Points on a hilly landscape, in no order, each with its height.
A ball rolls from a point to the lowest of its 2 nearest points, and stops where none of them is lower. Distance is the straight distance between rows; heights are no part of it.
k555 height 259: [128 129 167 118  67 121 122 109 105 132  44 141 180 132 143 107 105 151
 105 162]
k983 height 552: [155  90  77 109 156 140  97 120 129 120 180 157 116 128 158 141 142 153
 116  70]
k830 height 432: [136 106 122 134  96 124  96 163  95 163  67 140 180 139 160  92 129 151
 162 117]
k823 height 131: [144  72  47 151 113 155  91 104  94 147 141 121 148 126 119 151 141 131
 161  89]
k833 height 347: [142 157 153 126 206 181 111 134  74 110 159 156 116 131 158 137 145 124
 196 138]
k442 height 340: [132 132  83 123 127  87 156 150 217 153 174 127  92  87 120 142 138 114
  78  93]
k549 height 141: [108 137 207 125  98 128 140 100  99  86  70 108 136 154 119 135 121 138
 120 184]
k535 height 704: [114 140 180 138 129 132 139 120 116  91 108  83 113 187 106 147 156 106
 155 122]
k164 height 379: [120  67  86 100 130 111 143 116 181 153 183  66  86  80 127 165 136 105
  60  54]
k794 height 578: [145 120 129 139 113 113 122 123 128 105 100  97 109 146 124 127 135 146
 128 139]
k943 height 776: [152 104 152 146 120 109  98 132  87 164  90  86 158 189 173  79 115 144
 166 135]
k312 height 183: [162 139  88 142 144 157 134  96 143  67 151 131  85 116  74 187 146 124
 110 114]
k258 height 268: [150 126  93 121 160 107 130 130 161 143 170 122  84 126 130 131 142 119
 125 111]
k429 height 102: [137  86  61 130 106 153  93 139 108 141 134 161 157 130 127 143 146 130
 143  73]
k695 height 454: [127  84 109 118 112 116 104  89 122 159 171  93 162 178 129  94  72 138
 108  88]
k880 height 467: [119 155 124 128  90 155 109 137  67 145 109 211 161  64  99 154  86 124
 166 168]
k224 height 157: [118 126 134 141  89 146 121  88 112  91 107 140 146 161  66 167 121 132
 120 119]
k654 height 500: [160 133  92 138 109 119  90 102 100 143 108 175 124  98 115 133 100 157
 147 181]
k847 height 444: [106 138 161 123 135 151 129 173 107 108 100 178 145  98 165 118 149 143
 148 140]
k930 height 469: [115 114 136 118  79 131 130 136 128  93  58 166 149 113 139 134 142 161
  88 127]
k951 height 209: [149 141  92 147 146 182 122 182 125 115  98 193 138  77 159 155 179 127
 154  80]
k64 height 627: [ 89 169 163 122 173 133 158 181 157 162 157 165 138 106 173 108 153  95
 157 115]
k484 height 471: [122 109 152 119  83 112 130 151 126 110  50 131 152 128 168 105 148 167
 101 130]
k402 height 732: [130 135 178 126 151 123 168 142 142 120 116  73  99 172 116 157 187  83
 143  83]
k158 height 492: [123 109 137 129 126 118 141 151 134 137 115 103 130 167 140 125 168 107
 138  82]
k790 height 557: [125 140 155 104 137 110 130 111 130  90 139 138  98 111 144 119 103 165
  92 185]
k887 height 583: [103 131 194 105 180 170 133 168  75  93 140 158 171 108 169 125 131 120
 166 177]
k103 height 608: [116 173 159 132 171 128 173 171 164 160 135 134 112 123 146 122 174  86
 162 113]
k589 height 331: [132 123  80 141 120 163 136 121 140 106 148 157 122 132  79 169 158 104
 120  80]
k483 height 105: [148 124 134 156  95  96 122 134 133 180  87  78 162 157 135  60  95 128
 142 143]
k499 height 538: [131 139 114 120  94 115 131  83 144  83 117 145 101 102  80 153  96 157
  71 169]
k191 height 429: [120 140  98 131 120 116 171 152 182 151 136 123 119 118  91 149 169  83
 122  80]
k223 height 46: [175 138  56 159 137 126 126 110 155 110 145 113  75 102  75 164 149 118
 137 146]
k405 height 394: [115  72 100 109 101 111 129 122 166 123 152  68 109 106 137 157 137 132
  53  53]
k93 height 182: [159  53  43 133 112 128  80  87 100 136 155 115 139 113 148 129 105 174
 110 110]
k214 height 93: [136 138 148 114 142 154 128  78 118  34 148 151  87 112 100 182 117 159
  78 149]
k330 height 524: [143 111 161 133 134  86 116 108 129 107 133  27  76 167 107 131  92 125
  97 137]
k997 height 748: [116 119 182 129 129 107 140 127 116 139 120  51 125 213 127 109 132 104
 146 104]
k580 height 327: [143  93 107 133 118 104 148 171 163 145 101  94 120 115 172 128 186 127
 120  86]
k130 height 532: [139 136 136 136  94  77 130 101 165 140 127  58 111 136  89 100  56 128
  79 151]
k885 height 129: [161 120  68 143 136 139 143 102 156 100 161  87  73 114  67 185 154 102
 116 111]
k606 height 503: [124 111 178 110 148 116 133 148 123 106 129  96 113 171 176 123 161 139
 126  87]
k614 height 525: [148 101  67 156  99 116 106 105 123 160 123 102 159 128 107 108 101 134
 133 128]
k287 height 580: [105 152 172 127 138 144 139 148  90 112 106 151 149  94 126 129 124 120
 163 222]
k855 height 484: [124 148 127 131 104 135  95 112  80 154 108 184 154  99 108 133  88 139
 159 181]
k577 height 545: [131 101 124  98  61 108 113 125 132 123  69 169 159  96 171 115 112 183
  58 135]
k536 height 74: [119 148 130 139 114  88 137 181 156 183  98 115 134 139 159  63 130 124
 145 141]
k729 height 818: [145 125 183 122 136  77 123 127 129 100 106  63  71 141 150 104  97 163
  92 175]
k897 height 442: [146  85 102 144 135 110 123  94 113 191 159  43 131 171 135  92  99 100
 150 115]
k311 height 507: [119 120 189 109 156 131 153 154 139 112 129 109 124 165 175 151 188 115
 123  48]
k953 height 547: [149  93  72 115 134 118  90 122 127 145 162 141 124 134 152 110 114 162
 118 106]
k363 height 465: [102  94 132 116  83 164 100 119  88 106 103 182 186 160 116 150 120 146
 107  65]
k360 height 324: [140 167 145 126 215 185 133 163 100 120 147 160 128 113 186 131 158 116
 190 117]
k302 height 797: [131 106  80 118 136 100 125 112 149 208 198  89 117 156 116  94  93  99
 126 104]
k658 height 140: [106 146 148 144 111 155 147 166 130  96  75 158 144 115 125 139 175 119
 141 116]
k120 height 284: [118 177 163 129 208 180 169 162 134 120 142 152 132 108 191 147 165 111
 150 105]
k624 height 184: [100 161 167 144 126 118 135 167 116 156  84 125 145 151 134  89 142 111
 189 162]
k355 height 368: [150 141 124 145 151 100 154 138 148 156 128  68  79 150 103 129 151  86
 160 138]
k807 height 550: [147 180  98 136 171 117 153 157 180 140 153 145  84  72 140 121 150 123
 132 150]
k981 height 522: [129 144 144 125 143 116 139 152 150 100 118 145 102  93 171 113 139 163
 108 151]
k587 height 561: [166 121 119 150 117 113 118 111 111  95  85 114  98 120 117 142 139 155
 138 179]
k928 height 569: [133  99 149 118 147  99 177 153 171 163 118  51  96 123 120 164 184  75
 128  80]
k6 height 189: [167  91 115 135  97 122 102  72  89  85  90 120 117 136 115 170 127 173
 110 158]
k82 height 51: [138 168 147 148 170 152 132 107 110  99 151 127  95 155  91 150 146 110
 185 150]
k184 height 805: [113 157 132 117 150 100 117 133 142 176 170 142 111 147 135  72  81 124
 139 156]
k98 height 775: [125  93 134 125 120 110 123 120 114 183 141  70 162 192 159  75 106 114
 140  90]
k119 height 277: [132  93  26 133  92 123 112 113 163 137 152 131 128  90  97 133 111 135
  91 102]
k672 height 553: [109 137 169 108 165 195 109 110  50  80 158 196 157 106 124 172 103 122
 151 160]
k466 height 371: [135 117  89 136 128 146 163 134 158 115 135 112 110 116  94 177 179  91
 113  67]
k509 height 516: [113 154 125 119  96  95 122 111 160 168 136 135 156 134 108  70  57 145
 100 156]
k741 height 597: [143 136 117 152 114 111 115 105 123 135 115 115 124 149 100 120 103 140
 142 166]
k96 height 554: [167 123  95 108 181 145 114 124 139  99 178 161  97 111 180 148 139 165
  98  77]
k115 height 472: [ 99 151 135 124 128 153 114 190 102 154 122 192 155  95 144 110 131 114
 181 121]
k850 height 463: [117  78 120 115  94 154  95  98  87 121 125 134 188 184 122 140 110 142
 116  67]
k734 height 428: [139  99 110 164 111 122 140  88 119 190 133  32 157 159 100  96 113  81
 161 119]
k800 height 459: [126  79 103 133 100 140  93  90  98 155 142 105 185 176 125 114 104 136
 131  81]
k740 height 242: [120 145 181 143  84 130 118  93  88 140  78 129 196 173  96 115  95 131
 142 149]
k385 height 121: [158  88 121 119 139 129 101  92 101  64 147 102  90 153 134 157 131 168
 107 113]
k504 height 132: [107 132 177 144 107 138 157 168 138  74  59 122 131 127 146 145 186 128
 122 113]
k463 height 396: [126 117 113 160  83 118 149 122 143 181  98  53 170 156  93  98 125  80
 144 116]
k585 height 777: [108  80 107 115 104 126 129 116 131 187 154  74 173 164 137  91 111 106
 119  64]
k639 height 399: [113 136 155  84 147 135 132 138 116  99 141 190 145  65 171 122 110 152
  98 200]
k32 height 130: [166 120  99 169 106  88 119 150 138 179  75  85 136 130 145  70 112 134
 154 168]
k236 height 260: [137 103  52 128  82 120 112 131 153 130 111 155 146  95 113 123 121 149
  95 115]
k862 height 493: [135 115  79 165  82 128 123  91 141 175 138  81 177 136  76 102  91 103
 129 111]
k731 height 634: [162 140 136 149 152 125 128 149 116  93  78 120  93 118 154 127 168 153
 163 167]
k277 height 195: [131 122 166 102 166 106 105 112 102 110 165 131  97 160 175  96  97 164
 120 150]
k713 height 814: [127 135 170 107 121  82 124 108 142 116 124  88  92 144 136  94  67 164
  84 174]
k788 height 178: [156 149 123 134 178 147 162 149 162 120 136 132  95 107 157 160 183 116
 125  83]
k27 height 640: [ 90 152 153 106 144 123 131 148 144 137 170 174 138 129 153 103 115 132
 116 111]
k476 height 470: [133 136 118 136 148 122 136 152 142 145 129 119 109 144 127 124 163 106
 162 117]
k366 height 201: [133 117 142 123 123 169 107 119  84  70  96 183 135 128 128 157 149 152
 124 117]
k994 height 113: [126 138 130 124 127 157 131  94 130  56 146 160 107 132  85 173 130 136
  90 111]
k125 height 528: [144 130 100 111  79 120 112  85 123 112  95 178 129  95 104 148  95 165
  77 178]
k29 height 94: [ 97 138 136 123 123 124 131 198 161 163 118 182 156 101 192 105 169 130
 137  78]
k857 height 285: [119 116  88 142  77 112 137 143 165 128  93 113 141 120 101 127 134 127
 104 111]
k723 height 782: [ 98  67  92 107 103 111 152 118 157 197 161  70 148 127 145 103 125 101
  89  53]
k268 height 240: [143 142 144 123  56 121 113 113  98 165  33 158 176  95 151 111 102 148
 114 197]
k523 height 309: [144 104 106 123 135  96 129 161 156 150 136 115 112 123 174 105 151 142
 116 102]
k540 height 533: [ 88 158 163 121 106 126 141 110 122 123 118 158 146 121  96 117  79 126
 116 202]
k95 height 167: [156 126 120 157  91 103 117 152 119 163  48 116 154 127 148  84 129 149
 158 170]
k489 height 392: [125 135 151  94 154 165 149 132 111  70 137 190 150  51 149 159 119 138
  82 203]
k118 height 774: [144 104 145 150 129 110 116 115 100 171 124  65 158 202 138  90 111 116
 169 119]
k922 height 370: [134  92 116 144 106 113 140 164 130 161  77  64 148 148 165 103 171 113
 148  97]
k773 height 643: [125 137 117 116 148 170 119 169 126 118 136 213 143  88 164 140 147 142
 128  75]
k881 height 448: [141  83 107 148 120 124 106  74 101 185 171  60 171 174 127  80  74 117
 133  99]
k901 height 515: [125 112 129 107 162  89 183 144 185 199 165 101 109 135 105 138 155  73
 133  72]
k18 height 559: [ 86 143 187  99 148 148 113  93  93  97 179 150 141 181 116 127  97 135
 133 127]
k934 height 445: [122 153 123 140  89 104 133  88 156 119 132 106 124 145  53 128  75 121
  96 150]
k986 height 546: [167 145 109 142 134 122 126 127 135  85 100 149  85  85 129 141 143 161
 126 183]
k957 height 172: [111 126 189 123 107 136 140 126 103  66  65 115 127 149 135 138 153 148
 120 145]
k821 height 668: [ 88 164 171 138 136 148 140 140 117 112 126 145 136 142 105 119 126 109
 156 161]
k212 height 319: [148 153 130 153 135 100 133 115 142 120 129  76  75 148  90 136 126 109
 146 170]
k935 height 523: [141 138 115 127  82  83 124  88 163 156 129 103 138 125  86  86  48 146
  83 165]
k378 height 126: [109 153 169 146  87 115 141 160 126 156  55 112 161 150 136  81 131 124
 153 152]
k787 height 203: [164  78  90 124 112 124 104 111 118  79 109 127 114 115 140 157 139 178
  92 119]
k730 height 647: [ 88 180 176 154 122 137 141 113 114 118 119 125 139 154  60 127 109  99
 169 183]
k947 height 526: [119  75 140  91 146  93 144 143 162 173 175  94 121 145 184 130 151 117
  99  39]
k765 height 110: [ 98 141 153 138 117 137 147 199 155 121  81 179 158  80 196 114 175 134
 127 106]
k46 height 364: [145 146 152 115 203 181 116 119  85  73 160 165 117 112 165 141 129 148
 152 148]
k109 height 468: [126 146 103 157  86 112 135  90 159 159 138  80 157 148  48 112  77 102
 112 134]
k35 height 556: [139 137 138 120 171 201 100 119  49  85 148 198 135  96 139 172 122 141
 167 128]
k809 height 502: [153 119 129 122 128 126  78  91  62 138 131 171 134 133 141 134  91 170
 150 170]
k774 height 742: [132 128 179 124 160 113 158 143 122 139 122  57  96 197 131 128 164  92
 165 105]
k570 height 181: [ 84 161 164 137 127 148 163 173 158 115 109 162 144 105 144 129 164 111
 125 108]
k122 height 293: [123 164 173 152 142 106 126 106 103 133 122 105 119 167 103 105  97 118
 176 199]
k799 height 430: [129 151 105 139 145 125 136 166 143 188 127 140 128 137 118 120 164  85
 185 105]
k996 height 462: [120 145 133 120 154 147 117 202 112 156 122 186 152  92 188 108 161 124
 175  99]
k305 height 239: [135 162 119 136 170 182 119 132 105 114 149 171 120 140 103 159 154 102
 179 105]
k578 height 91: [118  85  84 119  91 144 106 140 125 124 118 163 172 132 129 131 137 144
 101  62]
k521 height 799: [145  89  59 132 113 114 134 129 165 131 136  86  99  96 127 145 159 123
 102  99]
k990 height 235: [144 120  81 138 108 159 108 102 119  88 118 192 128 104  86 174 133 150
 110 115]
k291 height 536: [132 108 131 115 147  85 165 138 168 180 148  55  93 138 114 135 145  76
 126  97]
k285 height 810: [134 119 137 122 125  87 118 116 142 133 142  88 100 157 132  95  89 141
 100 137]
k383 height 560: [145 145 123 129 177 207 107 158  71 100 132 193 131  98 154 161 148 133
 177  97]
k332 height 193: [162  70  60 134  96 125  89  84 109 107 124 135 135 110 123 147 113 174
  99 130]
k781 height 215: [162 140  77 140 143 177 118  95 125  69 151 184 100 103  79 190 138 140
 119 120]
k77 height 573: [166 165  84 134 179 112 152 154 181 171 160 135  82 103 123 124 160  99
 153 127]
k370 height 269: [133  81  22 146 108 152 118  82 134 141 172 114 121 105  85 162 135 113
 121  97]
k673 height 505: [145 114 143 101 139 149  77 117  53 121 126 193 136 109 171 138 108 175
 155 157]
k16 height 558: [143 156 119 110 199 167 139 125 155 111 185 175 110 106 177 157 137 147
  99  71]
k903 height 529: [123 145  99 115  89  95 125 120 162 133 112 166 123  81 117 105  82 160
  80 177]
k960 height 584: [107 175 160 115 160 113 145 106 154  98 184 117  71 128  93 126  88 124
 112 177]
k196 height 127: [135 157 120 143 153 150 152 169 161 115 118 161 113  86 164 144 176 127
 129 104]
k294 height 348: [141  82 122 135 109 113 140 155 135 121  79  55 117 138 166 137 182 125
 127  93]
k418 height 519: [111 141 144 117 106 117 121 114 118 127 110 159 143 122 125 110 102 150
 119 167]
k718 height 575: [ 96 183 164 142 155 155 161 171 143 143 122 145 124 130 114 127 173  77
 179 131]
k175 height 542: [116 128 135  98 112 125 129 119 146  89 127 186 121  85 145 131 112 170
  58 147]
k575 height 116: [131 138  83 147 112  92 130 174 170 190 107 122 133 122 133  83 137 115
 145 127]
k208 height 216: [150 128 136 141  99 128 110  72  83 105  86 147 140 140 103 165 117 157
 126 174]
k776 height 417: [ 74 147 151  99 115 153 136 140 110 119 156 199 175  67 100 136  80  99
 104 201]
k573 height 90: [118 132 157 135  93  92 133 162 146 161  82  95 154 160 156  66 115 135
 128 127]
k9 height 527: [ 92 169 136 145 114 138 152 177 151 158 103 157 143 128 106 122 163  85
 164 110]
k813 height 438: [127 121 134 128 115 139 107 166  95 130  78 167 151 129 165 114 151 148
 161 120]
k956 height 520: [132 131 176 124 165 143 180 156 158 132 121 118 123 143 150 173 201  94
 136  47]
k211 height 296: [116 107  53 118 101 124 132 117 176 142 170 141 131 108  94 140 126 114
  74  75]
k553 height 207: [149 133 138 142  76 121 115 139  97 147  32 147 158 115 145 114 130 150
 150 179]
k256 height 549: [110 141 150 100 113 116 134  84 135  86 138 153 103 103 110 137  83 158
  67 187]
k829 height 294: [128 144 105 134 129 156 111 112 120 116 158 159 124 148  78 158 135 110
 151 101]
k307 height 358: [140 143  67 143 134 144 152 155 169 152 136 158 119  96  93 158 180  93
 136  86]
k657 height 128: [125 120 156 147  77 120 132 151 116 130  30 100 170 158 146  98 150 143
 140 130]
k992 height 453: [123 152 150 126 175 155 132 186 120 124 123 169 134  87 188 106 158 135
 163 140]
k683 height 338: [117 138  99 155  85 109 149 132 160 153 103  82 142 143  78 124 133  95
 125 122]
k777 height 221: [150 117  79 118 158 120 138 149 159 179 167 134 114 121 145 123 157 107
 144  85]
k149 height 441: [ 99 158 132 114  95 149 124 126  90 141 128 205 163  57  96 147  81 106
 131 210]
k220 height 543: [122 117 128  88  91 103 113 123 131 124 105 182 134  90 165 107  94 185
  65 158]
k538 height 687: [ 85 154 182 137 130 151 138 124 107 107 123 125 142 183  92 136 144  93
 164 125]
k783 height 325: [142 153 135 166 144 102 107 114 106 166 132 101 116 169 105 104 106 119
 191 176]
k177 height 511: [114  88 137 109 126 119 158 130 137 144 135  64 126 165 131 144 166  92
 116  59]
k826 height 138: [ 87 159 201 122 155 138 162 150 129  77 129 129 129 116 150 119 142 124
 118 172]
k814 height 509: [152 123 126 116 155 137  92 128  91 116 128 163 115 121 165 114 123 169
 152 152]
k34 height 297: [150 121 119 115 157 107 133 145 165 122 156 118  88 115 172 134 151 145
  98  88]
k837 height 171: [146  80  81 139 127 128 113  96 120 112 152  78 107 139 117 150 135 140
 119 105]
k134 height 73: [116  70 125 127  74 125 129 134 130 135  86  65 183 153 157 102 134 129
  98  67]
k743 height 807: [142 129 118 133 136  90 107 125 130 166 139 109 119 157 142  79  90 137
 135 150]
k112 height 718: [125 123 151 141 122 135 151 127 137  94 107  66 105 165  91 165 169  93
 135  98]
k153 height 425: [128 135 107 123 103  98 124  93 167 108 154  97  92 125  65 142  83 134
  74 135]
k851 height 530: [155 153  99 136 146 119 135 155 163 111 117 147  87  75 151 126 153 153
 121 150]
k586 height 118: [ 94 126 170 133 103 133 151 181 138  96  67 158 153 109 171 123 175 147
 106 107]
k228 height 421: [142 134  82 148 140 115 146 116 145 192 163  88 110 154  65 132 131  74
 167 128]
k848 height 88: [ 83 155 202 120 121 129 158 122 122  77 104 114 126 136 116 126 122 125
 118 183]
k5 height 637: [135 184 115 138 179 167 132 176 127 144 147 173 123  80 140 129 150 104
 190 141]
k243 height 359: [134  91  75 108 129  89 148 134 203 167 185 102  91  83 141 142 131 119
  62  69]
k461 height 602: [129 158 147 132 165 147 137 158 106 101 110 149 122  86 154 115 139 138
 163 204]
k954 height 405: [ 94 139 159  88 121 143 122 124 103 121 140 193 164  78 137 127  90 134
 106 204]
k804 height 261: [127 131 183 122  59 132 114  84  90 143  60 140 213 152 121 109  90 138
 108 140]
k500 height 318: [127 141  60 122 122 112 146 135 199 158 186 157 111  95  90 145 132 106
  91  88]
k321 height 407: [137 150 116 142 156 111 141 108 143 154 170  85  89 173  76 132 126  87
 163 137]
k324 height 762: [153 120 115 167 124  92 129 101 129 163 136  38 106 163  98 112 104 103
 151 150]
k327 height 756: [161 112 154 166 124  92 128 102 111 154 108  23 121 184 125  93  95 117
 144 151]
k592 height 352: [134 173 108 158 141 109 125 134 137 184 140 114 107 149  90  99 116  96
 189 168]
k165 height 567: [134 161 153 120 168 114 139 115 146  86 164 119  67 100 130 122 107 148
 107 190]
k63 height 544: [119 140 138  94 136 164 113  89  94  90 164 206 131  74 117 162  88 142
  98 191]
k206 height 576: [138 106 112 127 137 114 192 154 197 154 126  95 110  84 113 185 194  78
 111  57]
k495 height 636: [ 76 165 172 106 169 125 143 174 148 145 177 164 143 112 175  87 117 119
 136 144]
k30 height 496: [138 141 144 120 111 116  92  83  79 163 123 163 154 124 126 115  62 156
 138 190]
k892 height 770: [138 120 130 157 123 113 114  87 107 160 146  68 153 193  97 108  98 112
 153 125]
k547 height 772: [159  88  85 162 130 105 130  96 121 150 136  27  83 133 113 135 127 115
 146 148]
k384 height 83: [118  71 104 129  68 143 117 130 114 125  85 117 191 147 141 123 142 143
 107  65]
k301 height 518: [155 133  74 135  86 108 107 111 138 135  98 164 123  83 104 127 100 161
 112 179]
k410 height 752: [131 103 156 140 110 103 135 118 125 145 111  16 124 179 124 104 113 101
 125 112]
k603 height 185: [109 143 169 100 177 116 116 123 113 123 183 149 111 133 162  86  89 150
 130 182]
k688 height 202: [130 135 148 151  88 131 119  87  99 116  86 126 164 164  82 147 105 134
 134 152]
k571 height 190: [116 125 181 127 133 174 135 127  84  54  85 149 135 136 143 158 163 145
 135 137]
k929 height 537: [117 135 119  99 119 151 119 107 120  89 141 211 128  67 126 146 107 156
  78 165]
k503 height 541: [127 105 149 116 144 123 180 150 170 145 124  95 120 128 124 175 199  82
 120  47]
k269 height 790: [116  77  70 112 126 107 147 111 161 211 184  79 120 122 122 102 116  91
 108  80]
k562 height 596: [ 98 155 179 123 177 164 132 177  89 122 130 151 153 116 169 114 147 104
 195 150]
k66 height 802: [134 143  92 123 152  88 120 131 159 195 186 128 103 148 115  86  98 112
 141 127]
k111 height 220: [145 106  62 141 121 132 113 105 134 125 157 123 118 128  94 153 131 125
 132 114]
k349 height 531: [124 138 132 103 170 119 141 132 150 165 187 135 112 160 132 126 140  99
 136  90]
k912 height 414: [149 116 107 166  90 128 106 144 101 175  65 109 182 145 125  96 130 126
 180 120]
k700 height 517: [128 137 130 125 137 119 117 156 126 132 118 150 122 124 161  99 132 151
 142 145]
k898 height 243: [125 158 157 149 139 115 132 141 119 134 106 106 106 156 131 102 136 122
 170 176]
k4 height 504: [119 152 134 126 107 106 102  91 113 167 139 147 159 149 101  86  52 145
 132 164]
k202 height 513: [122 149 110 113 158 126 154 133 179 151 183 158 115 124 114 149 147  97
 118  73]
k641 height 204: [112 126 148 102 119 112 100  98 119 143 158 151 152 172 132  91  70 156
 107 121]
k711 height 208: [148 107 104 122 117 142  93 108  99  93 113 161 127 133 134 151 133 167
 119 125]
k239 height 109: [154 115 141 108 150 135 115  88 124  45 150 123  74 129 133 165 125 168
  82 121]
k199 height 159: [128 147  73 126 134 110 131 170 178 178 159 167 118 102 129 116 145 111
 130 103]
k595 height 164: [156  74  35 148 111 135  69  88  92 158 160 132 155 119 121 135  97 154
 144 105]
k724 height 114: [111 139 110 120 132 109 133 175 183 172 152 180 137 104 163 110 147 128
 118  77]
k544 height 512: [136 116 131 100 116 110  99 101 115 123 128 157 124 134 147 115  84 179
 101 158]
k241 height 139: [177  68  85 129 138 123 100  89 108  83 156  73  77 126 135 159 128 158
 109 125]
k13 height 563: [112 173 129 121 187 182 154 142 161 102 183 186 131  79 161 158 131 132
  97  94]
k61 height 92: [126  94 153 136  84 123 126 133 114 132  68  70 175 179 142 102 135 133
 128 103]
k905 height 166: [125 172 156 146 174 189 133 126  90  86 142 156 121 126 103 160 150 103
 182 147]
k464 height 539: [140  88  82 134 111 123 109 123 127 150 136 112 140 145 142 115 131 133
 130 101]
k373 height 466: [109 102 134 121  67 153 118 120 104  92  70 173 173 140 112 149 131 148
  93 100]
k298 height 622: [116 168 140 156 103 117 134 109 131 132 108 121 132 153  68 123 103 114
 148 175]
k608 height 246: [146  96  54 142  79 148 104 116 119 119  93 172 155 102  95 160 134 148
 111 111]
k69 height 158: [142 182 132 150 187 152 143 104 128  88 163 122  75 120  86 154 134 111
 159 178]
k344 height 655: [143 136 182 129 180 153 134 120  93  74 128 103  98 174 152 143 167 133
 163 120]
k417 height 168: [ 92 153 195 103 173 126 145 143 131  99 164 130 124 121 169 100 110 138
 118 179]
k431 height 411: [138 108 109 104 109  93 109  93 163  94 163  79  89 120  91 146  78 156
  40 120]
k875 height 391: [134 106 113 153  99 119 126 146 117 179  91  82 164 167 140  93 139 107
 164 101]
k736 height 535: [107 148 104 106  99 126 119 113 152 119 132 204 131  71 101 127  88 151
  82 168]
k712 height 644: [155 118 151 144 146 140 118 123  93  86  97 111 107 156 146 136 163 149
 164 142]
k520 height 574: [ 83 131 206 105 149 154 132 134  78  92 131 151 158 144 153 120 121 126
 147 170]
k588 height 133: [105 129 120 130 108 154 124  88 123  79 148 156 135 158  60 176 122 120
  97  90]
k200 height 488: [ 77 162 134 133 102 144 119 178 124 170 116 183 165 130 113 109 126  96
 172 102]
k163 height 165: [166  85  90 142 113 120 106  78 111  79 127  86  94 125 101 171 120 168
  97 145]
k533 height 154: [163 143  68 180 134 120 125 109 133 135 135 101  95 123  68 155 144 104
 174 163]
k808 height 510: [120 120 165  87 124 118 113 113  98 114 115 165 130 116 176 106  98 171
 100 180]
k574 height 555: [ 73 160 188 117 122 131 156 142 113 116 113 137 164 112 118 109 105 111
 137 221]
k733 height 173: [118 166 125 143 145 169 142 192 142 118 103 191 143  64 162 134 169 122
 144 114]
k194 height 200: [110 117 163  87 146 106 108 114 127 122 180 130 120 175 164  97  88 161
 100 111]
k435 height 244: [102 166 179 129 186 152 165 178 152 111 144 142 142  87 192 126 152 118
 132 140]
k52 height 283: [143 131  75 145 114 136 131 159 153 136 113 148 130 109 118 138 172 116
 139 104]
k843 height 514: [126 111 173 107 150  96 120 121 136 106 154  49  78 170 133 136 113 131
  91 108]
k681 height 249: [159 145 108 186 122 109 125  99 121 131 110  79 101 151  69 152 128 119
 166 181]
k876 height 521: [105  61 136  90 128 111 148 122 139 165 166  64 133 160 149 137 145 105
  96  30]
k222 height 534: [141 115 151 137 105  86 116 100 152 126 115   9  98 140  90 119  66 116
  77 148]
k345 height 508: [128 115 163  90 124 140  96 107  65 122 111 184 151 105 173 130 104 159
 126 189]
k780 height 234: [129 144  89 140 124 166 127 167 142 122 117 196 134  90 114 152 169 115
 132  83]
k266 height 548: [106 134 155 100 129 172 101  97  66 105 157 210 154 107 110 159  84 136
 128 158]
k420 height 375: [142 135 158 102 185 164 116  93  92  59 161 161 105 107 153 151 113 162
 113 174]
k984 height 564: [ 77 139 214 107 153 153 140 109  95  77 147 131 137 176 131 128 121 124
 132 140]
k246 height 642: [ 97 137 133 112 129 142 115 162 135 125 135 193 152 115 154 117 139 140
 122  96]
k338 height 620: [144 161 152 149 176 142 149 169 121 102  93 126  98  96 174 115 177 132
 174 177]
k896 height 382: [119 138 173  96 179 175 139 120  99  59 155 168 138  88 162 152 120 142
 103 175]
k188 height 540: [106 135 148 107 142 113 128 115 137 142 182 117 118 185 115 121 117 109
 129  98]
k92 height 214: [ 75 165 193 136 155 157 177 183 159  98 133 153 161  88 156 132 157 105
 122 137]
k181 height 551: [112 130 152 122 138 128 107  96  99 121 161 126 130 183 111 123  99 133
 135 122]
k948 height 402: [130  82 115 103 114 102 110 110 156  97 155  58  85 118 115 157 111 140
  53  91]
k742 height 480: [137 131 103 115 154 107 187 149 200 181 170 137 110 104 108 160 163  81
 120  69]
k617 height 506: [121 124 192 101 157 106 129 137 145  90 145  88  87 151 169 135 134 141
  88  94]
k835 height 613: [110 179 151 130 177 164 128 176 100 146 150 162 135 109 131 117 138  90
 209 146]
k454 height 385: [123 148 106 145 127 112 138 141 140 193 140 113 132 162  89 114 132  77
 180 125]
k136 height 787: [146 102  83 147 110 110 138 122 146 133 117  46  93 116 110 138 141 116
 117 121]

Call two points neighbours if one is among the 2 nearest of the other. Go from one point of each pair to the other, from neighbour to neighbour, staying as low as possible. Name the highest point that can't be avoided.
k214, k82: k191
k214, k536: k804
k134, k378: k657
k848, k378: k711
k536, k196: k34
k223, k214: k119
k29, k536: k199

For each start below, name the point where the ball stops.
k16: k223
k246: k29
k373: k223
k256: k29
k736: k29
